Each row is a point on a tangle of strands that fork and nearly touch. The rows are in no order.
In the rows, zero is written as 128.
Points whose rows are less than 95.1 apart are linked; no others are. Some points are linked to none.
J_112: [ 93 124 131 144 140 133  86 133 152  96 143 126 115 121 110 122 163 124
 127  86 132 191 125 114 105 112 113  85 131]
J_781: [113 175  88 138 124 130 133 118 106 137 136 115 114 197 145 155 150  86
  91 116 149 151 160 102 138 141 110 119  99]
J_981: [141  98 163 146 160 103 117  84 126 110  87 186 151  97 129 156 113 152
 180  98 115 151 150 179 138 106 129 114 144]
J_566: [153 134 137 131 117 135 115 119 122 113 146 165 126 120 125 130 128 118
 109 129 142 152 106 110  96 136 105 156 132]
J_878: [119  87 158 207 136 105 120 110 115 107 114 172 124 126  76 115 146 136
 176 102 117 148 137 144 102 121 152  68 162]
J_667: [178 144 122  25 115 127 154 110 135 170 135 115 137 104 141 102  95 142
  94 195 130  54 122 111 171 126 146 193 115]
J_41: [160  86 143 147 128 121 112 112 125 137 133 211 169  79 167 102 108 182
 183 146 117  88 143 186 128 133 159 142 162]
J_861: [148 133 141  43 109 137 147 128 144 158 126 114 131  67 155 123 117 152
 110 174 134  73 125 106 160 139 129 184 135]
J_943: [116 116 147 146 136 115 102 118 149  87 144 149 117 131  87 112 164 149
 156  95 137 186 113 120  86 117 146  91 147]
J_610: [177 159  97  41 102 148 180 145 153 165 139  90 130 149 127 129  81 141
  81 187 122  71 110 143 170 115 176 173  94]
J_666: [ 97  60 114 192 115 126 100 150 138 128  76 160 169  89 195 102 133 160
 146 151 103 119 175 173 143 148 102 153 148]
J_477: [149 153  94 111 142 133 128 114 100 125 154 109 132 184 102 138 115  90
 101 137 160 172  79  97 108 105 141 154 113]
J_732: [ 94 121 132 206 142 124 157 163  85 151 128 137 126 178 180 106 162 110
  87 155 127  69 155 141 146 191 127 110  95]
J_575: [128 137 109  66  95 149 172 147 165 147 108  76 114 146 177 169 136 156
  96 175 108  92 144 108 183 157 138 181 106]
J_148: [ 94 143 129 119 110 168 174 162 141 145  86  55 124 109 193 182 166 121
 117 131 112 121 164  98 145 175  83 108 102]
J_649: [189 147 127 151 124 111 132 103  78 125 172 148 103 173  93 107 119 112
  94 151 137 132  85 104  86 125 128 152 145]
J_292: [189 159 111  34 125 129 168 120 139 172 140 105 136 129 119 107  80 133
  94 193 134  62 110 126 167 116 155 184 104]
J_793: [114 111 126  75  93 144 163 148 154 147 105  98 121  87 190 173 139 152
 105 187 104  87 145 102 195 169 142 182 121]
J_150: [ 95 161 145 110 150 119 160 145 193  80 124  83 109  75 101 138 116 145
 145  91 110 162 118 116 140  94 109 135 129]
J_28: [111 159 145 111 122 136 149 151 165 102 118  83 110  72 117 135 119 129
 125  98 117 151 121 111 121 100 104 144 123]
J_115: [196 154 108 154 120 100 118 110  65 147 186 141  97 195  88  96  97  98
  82 166 134 116  72 118  74 104 167 129 126]
J_579: [120 117 170  78 119 144 121 119 151 145 128 129 152  51 156 125  99 188
 164 136 107  70 156 166 179 117 153 140 164]
J_51: [109 126 101 120 139 101 114 143 106 106 160 104 131 165  89 103 168 106
 118  94 176 192 113  69  92 145 106  82 147]
J_941: [107  91 144 212 123 141 126 148 108 114 123 156 148 118 112  98 136 108
 142 104 117 133 143 130 103 167 101  84 156]
J_432: [117  75 154 211 134 136 120 157  86 139 100 147 168 131 159  95 142 116
 119 148 127  90 144 146 125 188  94 134 150]
J_990: [161 145 101  86 133 129 119 113 120 129 137 120 122 144  91 128  92  89
 109 139 154 146  72 110 109  95 122 182 108]
J_520: [103 132 170 108 177 106 156 121 183  86 112  92 110  87  87 153 127 140
 192  84 106 155 115 122 158  95 118 116 137]
J_113: [137 117 151 156 124 129 105 116 145  95 141 178 115 110 102 119 141 136
 154 100 129 164 110 135  87 124 149 105 150]
J_823: [163 141 126  89 121 120  99 107 153 113 153 166 115  99  98 100 105 122
 147 108 155 143  83 122  97  81 139 166 130]
J_650: [117 126 134  96 115 145 124 132 133 164 100 104 115 119 175 171 148 132
 100 169 108  84 133 121 142 155 109 161 101]
J_782: [123 166  71 111 153 106 136 144  77 120 175  97 137 214  94 139 143  85
  99 122 178 176 101  92 112 126 159  96 122]
J_232: [153 178  98  89 129 159 167 132 133 152 133  73 119 171  92 156  83  85
 100 144 134 114  86 116 135  98 147 170  83]
J_982: [112  53 140 218 125 126 127 158 101 142  78 143 163 123 182  82 142 126
 131 165 120  93 150 154 140 180 102 155 166]
J_705: [104  89 143 221 116 127 119 136 114 107 127 160 131 124  92 102 143 120
 160  93 114 145 146 140 104 148 125  70 167]
J_67: [164 177  83  90 142 156 141 122 129 146 160  99 114 188  92 143  84  82
  90 150 150 130  62 127 122  87 178 158  75]
J_14: [171 155 103 175 115  94 115 114  54 152 178 143  92 204 100  84 110  84
  85 148 132 106 102 121  73 122 156 116 110]
J_753: [ 89  79 127 177 120 137 100 144 144 128  74 145 166  99 180 133 123 156
 150 127  95 128 187 182 134 135  81 115 143]
J_410: [105 138 156 120 114 152 123 147 152 126 108  93 114  80 139 150 131 116
 115 108 115 137 141 123 110 118  88 129 121]
J_480: [174 139 134 137 126 126 131 111 105 126 153 165 121 149 131 128 124 126
  95 145 136 137 100 112 101 142 109 165 130]
J_413: [106  94 150 206 128 143 132 152  99 126 123 158 161 120 138 119 139 111
 125 131 128 123 144 127 109 183  88 106 145]
J_202: [ 96 142 145 117 117 165 157 158 150 132  93  68 123  83 170 166 140 122
 110 123 108 133 152 105 121 155  85 118 110]
J_554: [108 172  66 128 142 110 137 138  98 123 158 103 113 210 122 147 152  73
  93 113 166 173 142  92 140 131 135  91 116]
J_34: [ 90  77 145 175 166 104 117 117 123 106 133 134 126 149  76 121 168 159
 172  86 136 193 136 128 120 133 137  18 158]
J_794: [126 144 156  86 147  99 123  96 166 100 132 138 102  88  78 116 104 146
 172  91 125 125  97 129 130  63 152 141 128]
J_178: [182 143 111  80 121 126 102 101 139 124 155 159 128 111  95 105  89 110
 122 125 159 141  69 117 107  93 126 183 128]
J_221: [151  89 168 168 166  87 124  71 109  95  97 190 146  95  97 147 128 154
 187 109 123 166 128 156 127 106 153 101 160]
J_247: [123 131 143 137 119 147 105 127 137 121 129 144 126 104 136 142 134 112
 118 115 132 153 121 123  97 135  93 138 120]
J_462: [ 82 134 114 118 136 132  94 143 143 108 130  82 109 117 112 124 150 107
 119  83 135 181 126  92 107 101  96  87 123]
J_328: [115  57 129 206 113 128 116 153 115 136  77 165 165  98 195  89 140 143
 146 165 112 104 155 164 155 164 110 171 165]
J_169: [140 168  97  79  87 162 179 160 150 144 112  52 118 186 158 159 126 138
  94 152 113  92 138 131 164 139 131 166 102]
J_773: [111 147 163  93 172  93 144 102 178  91 126 117 109  79  71 128 121 149
 198  90 118 135 102 120 147  76 142 131 125]
J_912: [129  97 160  96 139 122 101  86 133 150 111 163 160  71 166 128  96 182
 186 128 105  73 167 189 164 102 149 135 155]
J_706: [102  90 143 179 144 135 110 118 146 117  75 149 150 112 144 151 123 139
 156  95  96 153 193 181 144 122  81  87 142]
J_431: [138 178  74 181  93  97 133 163  70 157 174 144  93 204 124  90 131  69
  89 125 153  87 151 127 104 151 142 100 101]
J_886: [115 122 148  42 100 157 145 136 161 145 141 121 151  38 171 105 101 176
 123 173 128  89 141 104 189 141 154 179 136]
J_168: [155 104 152 156 121 132 115 124 135 123 136 206 155  85 149 125 113 162
 160 128 132 108 131 171 112 140 134 135 152]
J_578: [100 102 155 158 153 108 105 119 138  95 145 132 120 149  77 112 174 155
 168  85 142 186 118 124  98 127 140  38 151]
J_216: [ 98  97 150 155 168 128  98 107 156  99 110 137 121 119 102 154 141 129
 172  86 111 186 145 149 138 102 120  73 139]
J_228: [153  88 150 121 146 116 107  78 119 141 118 206 166  75 165 114  99 190
 196 137 115  88 158 192 141 120 164 140 152]
J_445: [107 115 161  60 108 160 137 123 163 141 147 125 159  31 168 105 100 189
 140 159 114  83 154 134 196 127 167 162 158]
J_803: [ 91 133 115 122 113 151 134 144 137 163  95  95 116 157 190 176 165 125
 100 157  92  79 156 122 157 171 109 134  89]
J_235: [102 120 106 129 133  79 116 139  83 112 163 107 116 169  67 101 176 101
 116  95 177 161 115  70  85 158  98  65 156]
J_914: [ 88 145 118 126 112 157 146 153 138 157  98  73 120 161 190 180 174 113
 103 135 102  94 170 106 156 169  88 115  86]
J_988: [147 165  81 174 116  85 113 132  54 150 177 139  83 207 104  87 121  72
  94 135 145 102 126 120  90 129 160 101 104]
J_901: [100  89 144 180 154 133 112 110 144 107  89 148 138 118 126 156 132 133
 166  82  99 181 172 163 144 114 100  71 148]
J_368: [ 99 134  99 108 138 120 103 146 117 108 144  86 129 154  99 112 154  99
 124  96 167 198 115  72  98 115 100 101 122]
J_236: [147 111 154 154 122 133 106 124 141 113 138 196 140  96 126 132 123 150
 150 113 127 138 125 159 100 128 132 127 149]
J_734: [144 133 134  70 116 132 132 130 136 164 108 107 122 100 156 151 125 139
  99 170 126  76 119 116 139 138 114 181 115]
J_407: [143 167  84 118 150 121 127 125  81 122 167 103 131 203  97 130 130  88
  99 133 162 174  87  95 109 117 161 126 120]
J_909: [120 180  95 117 103 151 128 134 117 148 121  95 120 202 168 155 141 101
  85 117 129 118 159 128 147 140 109 124  76]
J_301: [145  97 168 183 157  90 121  91 109 100 114 185 126 105  82 130 141 158
 181 115 117 154 115 151 111 111 172  85 159]
J_15: [138 142 140  91 143 111  95 106 164  98 141 158 105 100  88 107 116 139
 163  88 140 155  89 136 108  68 150 144 117]
J_877: [175 177  91  72 106 162 160 149 145 165 139  83 123 180 120 144  82 110
  88 154 132  88 105 152 138 105 165 165  82]
J_281: [123 186  90  95  91 163 163 162 136 149 120  52 117 192 160 161 138 123
  85 131 113  94 149 131 155 140 117 135  93]

A fork is a point with three links. Follow the links from the first point to the second and name the forks in between, in order.
J_734, J_232: J_861
J_235, J_236: J_943
J_112, J_667: J_943 J_861
J_773, J_431: J_410
J_445, J_566: J_861 J_410
J_667, J_578: J_861 J_943

Follow the links from the first point to the second, and from the first to the third. Name the last point that the two ways share.
J_148, J_477, J_14: J_410
J_566, J_520, J_650: J_410
J_232, J_912, J_410: J_861
J_877, J_236, J_247: J_861

A fork is a point with three links, a tip a point with one. Leave the first point through the second and follow the links. Name the first fork or tip that comes.
J_410, J_247: J_431
J_782, J_554: J_793
J_706, J_753: J_981
J_941, J_413: J_216
J_113, J_236: J_861
J_649, J_480: J_410
J_41, J_168: J_943
J_112, J_462: J_235
J_292, J_610: J_67

Name the points in between on the shortest way along the links from the first point to the second, in order.
J_432, J_753: J_982 J_328 J_666
J_982, J_878: J_432 J_413 J_941 J_705
J_15, J_566: J_794 J_773 J_520 J_150 J_28 J_410 J_247
J_575, J_407: J_169 J_281 J_909 J_781 J_554 J_782
J_150, J_861: J_28 J_410 J_202 J_148 J_914 J_803 J_650 J_734
